A landscape with many peaks, sampled at points; each row gives a point and its height.
From any point a climber steps to the highest of the 2 points nearest to it. It stops when none of these is higher. Distance is the straight distance between rows; heights are no part of it.
fepu height 164: [ 15  24   9   7   4  23 -16  -8   5  -1 -19  20 -15  -6  28  24  12 -10
 -15 -22  -8  -1  -4  17 -28  12  25  -1  25  33 -42 -16]
vopan height 71: [ -3  26  18   8  -7  13  -8  18 -20   6  -2  60 -35  43  62 -18  16  11
 -16 -24 -19   5  -8   0 -19  -7  34 -25  24  13 -43 -10]
Ninan height 488: [-33  15   7  11  -1  28   4   4  20 -19  27  27   3  -6  57 -29  -7  21
 -16  -7  11   3  -7 -29  10  -8  31  -5   6  -6  -1 -18]
Vivol height 497: [ 33  10 -19  30 -33   5  10 -28  -5  34  -3 -31   0  55 -22 -23 -24  22
  58   6   4   4  29  16  -4 -19   1  -2 -29 -30  18  14]
dar height 453: [ 20 -17 -29  24 -23   5  27 -51 -17 -18   0 -23   0   8 -38  -1  12 -15
  -4   8  27  19 -23  -9   6 -24 -23  -1 -39 -18  12  -3]
Gim height 132: [ 14   9   5  36 -10   5  20 -21  -9  -3 -15 -14  -2   5  -5 -36  -9  -7
  16   6   1  40   4  18   5  19 -11 -13  -7 -20 -32  23]
Lir height 487: [ -8  41  -1   4   0  10  -3  -1  15 -24  -9  -1  19  15  64 -37  22   4
  -1  19 -28  -4   3  -9 -33 -26  43 -19  12  17  15 -49]
mume height 390: [ -8 -17   3  -6  16  27   5  40  10  -2  21   7   7  -6  63  18 -15 -26
 -10  17 -47 -27 -28 -37  30  16  -3   3  19  16 -28  18]
votid height 27: [ -7 -25  -4 -14  10 -31 -14   5  -3 -10   2  25  -3 -11 -31  37   0   4
 -13 -20  27  -8   5  -2 -18  18  -1  24   8  24   9 -26]
mapud height 353: [ 21  -6   6  20 -11 -44 -26  27 -19  22 -23   2  27  26 -12   5  23 -12
  29  -6  -6 -25  25 -12   2   2  14  13  29   5  -9  -5]
dusod height 403: [ -9 -12 -17 -15  10  -2   5  12  28 -15  26   1  20 -20   7  12 -44   6
   3 -22   3  -9   3  12   6  -6 -32  21 -21  -3  15 -20]
toniz height 332: [  4  14  10  -9  27 -30  -8  24  23   8  -6  -1   3 -40  29   1  42  16
   7  24 -30 -40  -2  -8  10 -10  30 -33  33  -2  15  45]
zizo height 443: [-16  -1  -6  -5 -11  -1  -1  -4   0  18  12  16 -25   9  13 -13 -59  42
  27  -4  29   0  12  28  -9  -1 -40  15 -41 -12  31  14]
Tatup height 276: [-29 -17   4 -22  13  20   0   4 -10 -12   4 -12   0 -43  24  -4 -24 -18
 -17  29  -5   6 -14  -1  29  35   2  -5  25  12 -35  19]
kofe height 302: [ 20  16  -6   6  10  -6  -4  -5  22  -8   0 -10  16 -48   1  -1  13  -5
 -10 -12 -30   3 -21   1  -4   3   8   4  22  26  -6   0]
Sav height 49: [ -6 -23   9  -2  -2 -16 -14  23 -21   3  25  41 -26  35  -4  13   2  19
  17 -39  11  -4  25   1 -10   4   9  25  -3   6 -19 -17]
dom height 391: [ 12 -34   4 -16  -2  10  27   7   9   4  -3  21 -31  25  17  21 -41  16
  21 -25  16  15  41  59  -5  -3 -56  19 -23 -24  24  -4]
Tafi height 286: [ 22  17   0  24  -3 -37   3  23   6   9 -32   3  31  11  21 -25  60   8
  14   3 -20 -16  -5 -20  17 -11  45 -14  42  -7  15  -1]
gozi height 355: [  8 -29  17 -34   7  17  19   7  -4  -2   0   6 -19  -4 -18  14 -26   3
   7  -1  17  28  52  33  -6  27 -59  18 -22 -26  36 -18]
beba height 143: [  2  -4  -2  18  -6  -1  14 -29 -15 -23 -11 -19 -13   1 -13 -17  -8 -14
  16  -8  15  30   5  16   4  19 -32   5 -27  -1 -18 -18]
loda height 463: [ 31 -19  13  -1  -1  30  42 -52 -17   1 -12 -41   3  18 -29   6  23 -14
  23 -10 -13  40  21   8  -2   4 -60 -18 -59 -23  41 -21]
verog height 367: [-15   9   8 -13  14  -1 -28  48  13  23  36  24  15   3  43   8 -24  10
  -4   3 -37 -12   2 -51  10  -1   0  19  -5  -7   9   3]
zodo height 38: [  4 -27   8  11 -12 -18   2  12  -9  -9  17  32  -1  15 -24  30   9  12
  -4 -28  28  -3  22  16 -13   1 -11  31  14 -11   6 -26]
fusev height 539: [ 43 -16 -16   1  -4  -6   3  -6 -14   5 -61 -41   8 -15 -43   8  37 -25
 -21  25  -3 -30 -57 -11  31 -20  17 -28  13   0  14  22]
damiv height 502: [ 15  20   5  23  12   8  -8  22  25   3 -13  31 -25 -57  44  29  25  15
 -33 -37  -7   5   9  -6  18  10  39  -1  15  28 -12  12]
bizo height 445: [-20  31  11  -8 -18  26 -25  16   5 -12 -27  21 -22  22  69 -10  -6  -4
   0  13 -49 -24  -3 -10 -38   7  22 -13  37  22 -19 -19]
vuten height 408: [-30  53  15 -14  -4   1 -21   5  16   6 -27  26 -21 -11  57   0  19   0
  -2  12 -31 -19 -20 -16 -18  27  30 -30  45  25  -7   1]
nakod height 255: [ -2  14 -10 -21   2 -24 -11  11  21   2  19 -14  16 -30 -39  -4 -33  14
  12  -1   6   6  13 -20   7  19 -18  35   8 -11  26  15]
bufo height 420: [ 11 -24  -7   6 -19 -35 -13 -14 -19  15 -29 -17  13  24 -50   4  12 -28
  15  41  16 -37   1  -3 -14  -4  10   1  20  11  16   2]
fumup height 130: [-45 -18   5 -23  20  16  -5   8   8 -12  16  -3  -3 -24 -19  42 -19 -22
 -45  25  28  -4 -10 -11  -8  28 -22   0 -13  14 -11 -38]
peg height 307: [ -4  18 -13  -2 -18 -24 -28 -21   4  -4  -1  19 -18  -8  -8 -15  -9   4
  -5  -6  -1   4  -5   1 -37   4  13  12  15  22  -3 -10]
rotap height 179: [-26 -36  14 -40  37  -7 -12  22 -19   8  10  10 -12 -38 -15  46   5 -18
 -19  18  14 -20 -14  -6  -3  19   4 -14   8  19 -37  17]
pim height 454: [  4  10 -17  34  -5  -1  25 -35  -8 -20  40  -7  -3   1 -15 -16  23  15
 -26 -23  35  34 -15   1  31 -32  17  -6 -14  -7   0  15]
zepa height 91: [-27 -22   6 -19  16   3  15 -29   9 -29  11 -34  23 -27 -31  14   8 -35
 -18  39   1  24  -6 -18   5  10 -58 -16 -41   0  42 -27]
senep height 542: [ -4  18  10  22  18  23   0   7  20  -3   1  38  -5 -36  20  18  32  31
 -49 -39  25  26 -17   6  16  -5  54   7  -2  23   0  21]
buba height 405: [-28  17   4   3 -17  13 -19  12   4   7  27  17  -9   3  56 -11 -64  34
   8   4 -17 -11  -1 -16 -18  -9 -18  13 -31  13  17 -19]
mem height 76: [ 25  -3 -21  25 -11 -17   9 -17 -36   7 -22   2 -11  17 -40  -8  16 -11
 -13 -26   3  26 -32  33  -8 -16   9  -9 -14  -1 -38  -5]
Zovo height 339: [-22  -2 -10   0 -16  -9 -10 -32  21 -24   6  19   0  -7 -37   2 -25   8
   8   3  22  -6  -9  15 -40  -5  -4  19 -23  26  16 -29]
zape height 299: [ 11  21   2  28 -17 -33 -12  11 -11   2   7  -1   3  40  16 -43  19  15
  27  -5   3  -9  29 -25 -12 -30  19  12  -2 -22  17  -7]
ref height 460: [ 27   0  -5   6 -29  11   7 -14   0  24   6 -16 -10  32 -14   5 -32  32
  56   6   7   2  51  45 -13  -6 -34  24 -23 -11  23  10]
dufun height 625: [ -2 -18  -8   0  18  19  26 -34  12  -8   5 -18  -1 -11 -23  24   2   4
   6  -4  53  26  23  -4  15   8 -58  -4 -55 -19  48 -19]
ripid height 183: [ 42   5   4   5 -13  -1   7  -4 -22  12 -43 -55   3   7 -63  -2   8 -28
   2   9 -19   7 -19 -10  10   5  -9  -3  -4 -19 -14  16]
tize height 518: [-25 -12 -22 -20  12  20  -1 -36  25  -8   1  25  -5 -16 -14   6 -36  13
   6  -9  56  13  -3  22 -11 -11 -52  -7 -67   8  38 -10]
novi height 60: [-25   0  19   2 -13  -9 -21  23 -16   1  24  48 -33  26  45   9 -10  12
   3 -33 -17  -1   2  -2 -22  -3  10   2   8  21 -34 -16]
Pev height 182: [ 22  18  -1  35  -8  -3  -6  14  -2   3 -35  25   5  19  19  -7  24 -17
   3 -33 -17 -10  -5  24 -29  -6  47 -33  26  28 -55 -25]
tomog height 275: [ 26  24  -6  23 -26 -39  -5  12  -3  20   9   4   8  33 -21 -24   3  21
  18 -35 -25  -1  19  14 -18 -34  15  16 -10 -28  -3  11]
zar height 456: [-27   3  14   9  -6  22   0  -5  13  -7  36   0 -10  11  75 -31 -17  27
   5  -2  26 -11   8 -26  15 -28 -14 -16 -29 -18  13 -16]
leg height 178: [-32  -6   7 -28  32   4  -9  26  -5  11   1   4   2 -54 -19  19 -26  -5
 -29  -9   1  29  -8  -9   6  41 -15  15  -1  -1  -7   4]
Somob height 228: [-25 -10  -6 -46  46  47  -2  18  10  19  -4  -9  17 -57  11  37 -28 -20
 -41  12 -13 -10 -26 -15   8  19  29  -6   2  26 -37   7]
Tomez height 398: [  7 -24  12  -5  -7   7   0  44  11  25  35  27  -3  22  31  22 -46  23
   3 -14 -24 -20  24 -20   6  -3 -16  41 -10 -10  18   4]
tet height 477: [ 30 -21 -16  11 -12   5  14 -15   3 -14 -54 -23  22 -19  -9  12  55 -25
 -27  44   1 -18 -43   9  18 -16  46 -24  24  13   1  -6]
Figeb height 387: [-33  34   9  -2   3  24  11  15  26  -6 -26  40 -21 -14  61   1  33  24
 -18  14 -16   2 -18 -14  -1  22  55 -24  35  24   6  -2]
Nirif height 112: [  7   9 -20  36 -35  23  24 -45 -22 -26 -40 -14 -20   0 -10 -28  10 -40
 -11  27  24  32 -36  -4   6   6  -1 -28 -14  -2  -6  -4]
gib height 385: [ 10  41   2 -18  18   8 -52  34   0  -6  12   1  -6  28  58  -1  -3   7
 -11  14 -39 -14   8 -22 -59 -23  32  -1 -10  26   6 -44]
veki height 101: [ 23  -7 -13  15 -28  31  21 -21 -30 -11 -62 -21 -19   3 -18 -15  29 -35
 -42  16  -4  24 -49   1   5  -8  31 -24 -17   5  -1   0]
bon height 304: [ 17   5  -5  -5  15 -34   0   2  -9  10 -26  -5  14 -11   4  -1  65   3
  27  19 -19 -37  -2 -12  20 -10  39 -40  45  -2  15  25]
Vekim height 89: [ 27  15 -13  33 -22  -2  11 -24 -15   7 -45  -4  -3 -12 -26   0  30 -12
 -32  -7   9  33 -43  12   2   1  39  -7   7  13  -7   7]
Barun height 464: [-24   4   5  11  17  14  -2  27   4   6  58  36 -13  17  62   2 -20  17
 -11 -38 -31  -5  -2   2  19 -30 -18   2 -19  -6 -37   2]
zisip height 384: [  5 -29  -9  13 -13 -39  -6  20 -19  11 -36   8  14  35 -43  16  -2 -32
  22  10  14 -36  20  10 -19  23   9   7  11   3 -14 -15]
vepar height 303: [-35  -5 -15 -31   0  -8 -27 -21  25 -12  10  -7  17 -23 -38   1 -50   3
  -6  26  18 -22  -3  -6 -17   1 -12  12  -8  31  32 -14]
Nogu height 436: [ 11  59   6 -13  13  15 -32   4  13 -18 -20 -13  -1  15  63  -7  37  -5
 -15   7 -48 -14  12 -10 -59 -16  39 -16  20  35   0 -56]
giran height 402: [-14  -6  -4  18 -33 -11 -15 -13 -13   1  -1  19 -12  23   6 -23 -36  14
  32  11  33 -13  21  -1 -18  -5 -11   0 -11  24   7 -17]
pefim height 198: [  7  -6 -15  26  -2   4 -16   1  -8   8 -30  18   2  44  -1 -21   6 -37
   0  -6  13 -31  -5  13 -35   7  33 -25  17  27 -49 -43]
fatu height 251: [-27  -7   0 -25  27  30  -9  -9   0  -7   4   3   8 -33  14  18 -29 -24
 -40  17  -3 -31 -27  -4  -6  24  25  -3  30  34 -25  -8]
Dosov height 281: [ 23   5   1  -3  -2 -20  -4   9  -7   3  17 -11  12 -11 -19  13  10   3
   4  -5   8  13  14 -21  13  20  -1  32  25 -20  19  23]
riro height 428: [-27  -8  10   5 -23  12 -12 -19 -15   8  20   6 -14  29  61 -38 -15  29
  40  22  41 -26  19   6 -10 -18  -8  -5 -29  -1  20 -16]
tarom height 277: [ 19 -27   0 -18  12 -24  12  -3   2  -5  17 -29  15  -8 -63  28   0 -11
   4  13  10   5  21   7   8   0 -37  37   0 -15  43  -7]
bepu height 437: [  6   1 -10   6  -3  18   9 -21  20 -10 -45  -4   7 -37  22   5  54  -7
 -25  34   9  -1 -25  24  20   3  56 -11  37  38   3   1]
gir height 466: [ 15   1   9  -4  30  10  -4  43  14  14  -8  17 -13 -48  59  37  24   7
 -25 -15 -24  -6   8   1  29  21  15  -8  32  20 -28  29]
Sifo height 308: [ -7 -30  19 -24  -5  -5 -28  38 -12  -1  15  14   3  14  36  13 -13 -14
  16  23 -32 -57  14 -18  -1   7   8   0  28  22 -22   4]
pak height 231: [ 15 -17 -16  40 -35 -11   4 -13 -17   5 -24 -18  24  47 -16 -30   5 -12
  18   5  36 -24 -11  -6  -1 -24  15 -14 -13 -17   5 -40]
pilit height 421: [  1  22  -4  13   4  -5  16 -18  -1 -16  34   5   0 -14 -21 -18   6  18
 -10 -44   2  38  -2  12  15 -12  -3  10 -10 -10  -2  19]
dagur height 160: [ 44  11  -7  -3 -24  14  15 -16 -21   8 -22 -68   8  12 -51   0  14   9
   4 -10 -32  18 -17 -19  11 -11 -21  10 -32 -50  10  19]
fosa height 476: [  6 -35   2 -39  25 -12  18  14  -9  -3  19 -30  21   1 -30  22 -12   2
  27  29 -12 -14  44  25  14  17 -18   5  17 -19   2  36]
zamon height 426: [  8 -13  -1  -2 -16  -8  10 -17 -11  16  16  29 -25  27 -11  -1 -28  32
  31  -2  22   5  40  56   4 -20 -43  15 -30  -2  37  11]
Zom height 210: [ 20 -21   3   3  -5  -1  21   4 -32 -10 -39 -47  20   4 -61  23  34 -49
 -10  33 -12  13 -20  -3  13  -5 -26 -12 -16  -5  -6   1]
meb height 202: [-29 -30  15 -55  56  18  -1  33 -21  17  -6   7   7 -40 -11  34 -16 -23
 -35   4   4   2 -34 -18  16  30  -2 -11 -11   5 -25  19]
dato height 111: [ 54  27   6  20 -22   3   9   2   3  32 -45 -21   9  -3 -11   0  24  -1
   6  -4 -14  26  -6  -8  16  12  29  -1  33 -36 -13  29]
fisin height 425: [ 34  -3  -7  10 -10  11  34 -39 -14 -24   0 -45  -2   7 -43  10  15  -8
  -3 -18   2  29   6  -7   3 -23 -39 -14 -64 -33  30  -6]
Pesu height 81: [-23  27   9  24 -16   4   0   7 -14  -2  -2  53 -32  41  38 -47  15  18
   7 -14   4  16  10   5  14 -20  18 -16  20 -10 -32  13]
bup height 334: [ -8   2  -1  14  15  19 -11  23  44 -16  28  -2  22 -39  32  -8 -14  -4
 -15 -30 -18  -8 -15 -15   7  -3   5  19   1  14 -12  -7]
dutim height 122: [ 16  13 -14  19 -21   5  22 -29 -20 -10 -31  -7 -24  25 -18 -33   5 -23
  -1  10  20  39 -18  -8  11  20   2 -20   5 -25  -9  30]
badom height 214: [ -8 -23 -25  37 -23 -21 -12 -16 -13  11 -32   3   9  44  -9 -28  -7 -19
  21  11  19 -36   3  11 -32  -8  23 -17   5  30 -10 -51]
zon height 75: [-28 -19  17 -14  28  11   8   5  -8 -16   7 -12  28 -29 -58  21  27 -31
 -36  19   7  35  -2 -17   4  32 -50 -19 -23   0  36 -15]
duliz height 472: [ 35 -24  -4   7   5 -41  -3   2 -12  10 -40 -33  32  16 -46   6  36 -17
   3  29  -2 -45 -30 -13  14 -16  17 -16  23 -11   0   9]
Pon height 325: [  7 -16  20  -6   0 -16 -25  49 -34  15  -6   8  20  35  22  13   5  -6
  34  17 -13 -35  50 -20   2   9  11  14  22  10  -5   6]
mam height 324: [ 18  11  11  19 -18 -38 -16  34 -28  27 -31 -11  24  50  -8 -18   6   2
  22   7  -7 -11  40 -10 -27 -18  32   6   8 -22  13 -17]
lere height 141: [ 45  15 -29  14 -31   0  11 -20   8   8   4 -47  10  11 -43   4  -1  23
  19 -13 -24   9  16   1  10   8  -5  22   3 -47  10  17]
kiba height 338: [-25  -6   5 -20   1 -13 -18  13  -1 -12  -1  -6  -4  -2  29  -9  -5 -22
  29  29 -22 -33   3   7   4   8   1  -4  31  17 -34  27]
Neme height 516: [ 21  10   5  -1   5  20  30 -34   4   1   6 -28 -16   4  -7 -12 -11  23
  33 -29  11  45  27  37  11  11 -56 -15 -53 -33  12  17]
dig height 337: [-10  -6  20 -11   6  11   0  33   5  21  42  11  13 -10  25   9 -16   0
  -5  15   3 -19  -2 -52  30  17  12  11  35 -22   2  25]
Rigig height 240: [ 25 -40  -2 -11   7 -13  23  -7 -24  -5 -10 -48  17  13 -62  28  14 -38
  18  35   3   3  20   1  15   9 -28   8 -17 -25   1 -10]
duti height 154: [-23 -25   7 -27  34 -10  -3  -3 -13 -15  11  -6  11 -50 -42  30  16 -25
 -35  29   9   1  -9  -1 -12  22 -12   5   0  29 -18 -13]
bovos height 543: [ 33  -5 -17  15 -28 -18  19 -43  -8  14  -3 -19 -12  47 -30  -9 -12   0
  35 -14  -1  12   1  52  -6 -25 -35  -7 -38 -15  13  13]
nebef height 424: [ -1  12  17  -9  24  28 -11  38  19  11  10  31  -9 -28  56  31   6  -8
 -23  -3 -51 -22 -23 -42  14   7  26 -15  27  21 -28   9]
topid height 438: [-33 -13  -9 -16   4  18  -8   2  17   6  15  18  -4  -2  19  12 -74   8
  -2 -15  -6 -16  -6   0  -5   1 -12  14 -31  10   5 -26]
dumi height 253: [ 37  15  -4  28 -23 -31  11   9  -3  18  -8  -6 -19  11 -15 -22  26  30
   2 -41 -22  30 -10  19   0 -28  10   8  10 -28 -21  32]
toso height 473: [-34 -46  10 -46  26   2   8  13  -1 -13  26 -31   6 -20 -19  16 -40 -13
 -13  22  14 -11   4  -8  19  22 -34   6  -7 -20   0  12]
gelas height 410: [-19  14  -9  16   2  22   4   7  31  -6 -40  18  -7 -30  49  19  36   9
 -27  12  -1  -5  -5  16  25  27  59 -12  43  41   6   3]
Dogep height 409: [  4 -31   6 -32  36 -28  -8  30 -11 -22  29 -15  19 -18  -9  35   6   4
  26  11 -18 -28  16   7  -5  -6 -10   3  21   3 -18  43]
votu height 538: [-31  49  19   5   6  47   6 -10   6 -23   5  12 -11  24  67 -29  25  11
 -17   5 -20  -1  -4   9  -6 -12  47 -15  18  25 -13 -24]
kogu height 545: [ -9 -37   2 -39  20   6   8  15  -2  -3  27 -13   9  -3 -22  31 -42   4
  18  38   8 -31  34   0  15  14 -41  33   6 -17  26  29]
Kob height 383: [-32  44  10 -24  14   9 -45   6  33  27   0  38   3 -32  29  -5 -30  22
 -22  -2 -10  -6 -27 -41 -30  11  24  13  23   5   5  17]
kenif height 506: [-18   8   0  19  13  -7  12   5  10  -2  57  10  -5  -5  39 -18  16  43
  -7 -45  -7   1   6   9  26 -48 -11  -8 -10  -8 -27  10]
leb height 415: [ 23 -27  -8 -20   2  -7  -1   8  -3  11  -6 -50  20   8 -35  -1  -9 -28
  51  45  -2 -20  29  16   7  15  -5  -4  15 -10 -23  31]
liruv height 371: [ -9  -8 -17   7 -21 -29 -19 -40 -12   4  25  17 -16  34 -35 -15 -14  15
  17   1  29  -1   0  21 -32 -23  -4   5 -25  18  32 -16]
turoz height 363: [  7  -8  16 -13  26 -44 -15  35   1   3  29  -6  19 -16   3  14  32  18
  20   6 -25 -42   7 -18   5  -7  11 -12  29  -8   9  46]
Kere height 99: [ 14  23   4  21 -26  -2   2  11  10   8 -34   9  -9   7  12 -20  27   8
  15   9  -6  23  12 -17  17  27  17  -8  47 -33 -12  40]
kideg height 374: [ -5 -20  -6 -13  13 -27  -6  25  -6  11  -9 -30  23  18 -11  -9  -9 -23
  43  37 -26 -46  11  19   9   5   1 -13  31   7 -33  40]
boto height 485: [ 27   1 -33   5 -10 -23   7 -51   6 -10  15 -13  -5  21 -38 -12 -13   5
  -7 -30 -11  25 -27  54  -3 -42 -40  -6 -44   6   7   4]
Bulu height 429: [ -3  20  -5   7 -12 -10   2 -21  15 -23 -23  22  -5 -35 -16 -13  36   7
 -23   6  27  23 -26 -26  19   8  37   5  20   3  25  20]
girez height 381: [  4  -5 -23  -8  21 -10  11  -7  36 -28  11  -3   5 -20 -26  10 -26   6
  -6 -40   5  25   6  42  -7 -29 -48  22 -33  -4  32 -29]
Mavi height 452: [-45  31  11 -22  10  43 -10 -22  27  -9  22  15  10  -5  46 -16 -27  -5
 -29  15  18 -23 -16 -35  -7  -4  36  10   8  13  20 -25]
kod height 110: [-43 -18  -7 -23   6  12   3 -19  11 -21   5 -14  -7 -23 -44  32 -11 -23
 -32  46  35  10  -2  -4  -9   8 -48  -9 -28  16  24 -42]
rir height 267: [ 22  16  -5  24 -18 -20   7  12 -14   2 -41  -4  28  54   6 -40  50   6
  -4   3   6 -13 -11 -27   6 -37  46  -8  16 -34  19 -12]
Ruf height 62: [ 33 -14 -13  14  -6  -5  40  -9 -23  -8 -11 -10  -9  31 -48  -8  22 -20
 -13 -36  -7  40 -17  50  14 -24 -28  -9 -35 -13 -20 -12]
bel height 474: [-35 -25 -14 -14   4  15  -3  -4  17  27   2  21  -2  -2  25   0 -70  24
   6  -8  42 -12  -3  19   2  -4 -31   7 -64   6  32  -9]
Tuvin height 316: [ 20 -16  10 -28   5 -11   8  -7   1  -2  -5 -18  -5   0 -52  27 -26 -11
  21  19  -4  27  48  29  -4  13 -50  23  -6 -23  37  -9]
Legaf height 59: [-43 -19  43 -23  31  26   5  16 -24   8   1   2  16 -24 -48  -5   9 -20
 -31 -10  10  52   2 -23  10  41 -38  -4 -22  -3  24 -16]
Belo height 361: [  7 -16  -1  12  -4  19   1  33  11  -4  31  -5  10  -8  48  12 -17  -9
  14 -27 -28 -12   3 -18  23  11 -10  13  16  13 -38  -7]
buve height 562: [ 15 -12  10   1  14  21  33 -18  20  -8  32 -17  -7   6  -2  13 -10  13
  14 -41  33  34  27  27  21  -2 -58   4 -34 -31  17  -5]
gez height 233: [ 36  18  17  33 -11 -12   7  10 -22  12   1   3 -11  -4  -1   7  27   4
   6 -55 -10  50   4  27   6   8   3  10   1 -18 -36  38]
nemav height 282: [  9   8  -9  -9  -1 -31 -26  -2   1   9   0   3  14 -23 -10  -2  23  11
   2  13 -11 -15 -17 -17 -21   4  23   5  35  33   3   1]
mavum height 124: [ 54  37  -7  20 -20  22  11   0  14  33 -19 -46   1  11 -32 -15  19  22
  15 -13 -43  30   1   3  19   6  17  11  17 -60  -5  33]
bal height 419: [-42  38  12 -34  -5  25 -26 -14  14   4  22  32  -1   1  30 -15 -44  -1
 -21  -6  -7 -17 -15 -17 -39  -1  38  13   4  15   0  -6]
Mimo height 305: [-14 -25  -4 -16   7   8  -2  20  -1 -23  13 -32  11 -36  30   7 -29 -34
  13  26 -31 -38 -23   4   7  17 -20   1  29  32 -41  23]
ruras height 491: [-28  29   7  -3 -16  50   0  -9  18 -11  -4   8  -7   2  52 -22  -2 -17
  -4  17  -6 -25 -10   0 -16   9  24 -18  26  31 -32 -31]
vali height 375: [-24  23  12  -2  -7 -15 -31  20  20   5  13  12  -4  -5  29 -21 -32  26
  17   5 -39 -13   3 -17 -17  -1 -10  16   3  10   5  12]
Tozib height 494: [ -3 -10 -14  22 -11   6  26 -51   5 -25  32   1  -5   2 -31  12  15   0
 -11  -9  47   8 -16  11   4 -32 -13 -12 -23  -1  -1 -15]
Noz height 269: [-34   8 -21 -43  27 -20 -29  -1  23   5  13 -14  14 -45 -26 -16 -48   5
  -2  14  -5   3 -17   0  -5   8 -11  17   1  13  26  29]
buli height 248: [ 14   6  -1  37 -23 -13  16  -7 -39  10  -5   8  10  64 -17 -42  32  -7
  10   1  29 -14   3  -2  -5 -44  41 -28   2 -35   4 -16]
Guv height 430: [ 18   3 -17   4  17 -16  17 -23   7 -19  25  -8   4 -15 -34   0  -1   0
 -15 -52 -10  45 -12  37  -7 -32 -28  -2 -39   9   5 -13]
mazo height 571: [ -3  -7 -16  -3   5 -13  10 -59  17 -13  11 -14 -10  -8 -22   3  -7   2
   1  -3  45  27  -8   8 -12   2 -62  -5 -72 -10  42   1]
Zod height 157: [-18  -6  10  -8  12   5  11  -2  -9 -13  11   6 -20 -19 -12   1 -12  -2
  -7 -13  24  27   4  -6  11  29 -37  23 -16 -11 -14  -2]
dagub height 499: [-18  33  -2  12   6  11  -4 -23  14 -12  24  45 -11 -14  15 -21  30  19
 -36 -25  23  16 -17  14   1 -23  49 -14   7   9  -6   0]
Budo height 306: [  7  -3  16 -16  -1  -3  -7  11   1  15  24 -11  13   4  -7   9  10  14
  13  12   2 -21  44 -36  24  11   7  23  44 -34   6  25]
Keze height 90: [-11  21  24  24 -13   4  -1  23  -7  11 -27  32 -36  34  26 -25  -3  10
  23  -1   3  15  18 -10  10  22  15  -5  32 -18 -29  19]
nid height 462: [-11  22  10   7   2   2   0 -19  10  -8   5  42  -8 -22  -6 -12  38  18
 -24  -7  45   6 -12 -23 -17   7  43  -2  16   5   8 -13]
Mulo height 397: [ -5  10  11  -4   7 -17  -8  -5 -13   8 -21   9 -21 -43 -13   0  28  -9
 -21  14  19  23 -13 -13  19  42  19   0  29   8  -4  24]
Fam height 427: [  0 -18  11  17   7  17  10  45   7  20  53   9 -13  32  43  15 -35  27
  13 -42 -31  -7  17  -1   4 -25 -39  21 -27 -22 -10   1]

Call two points neighbours if one is among the 2 nearest of the other. Go from one point of each pair to the other, from neighbour to neighbour, staying as high as possible. Name the lowest point that can't be avoided.
dufun and Ninan => vali
kenif and senep => nemav
votu and bel => gez
topid and kenif => pilit
mapud and kogu => Sifo
topid and bovos => zamon
bovos and Tozib => fisin
fusev and votu => Figeb

Where does a climber stop that starts at each point below?
Pev => kogu
Noz => Ninan
mavum => bovos
kofe => senep
nemav => Ninan
zodo => bovos
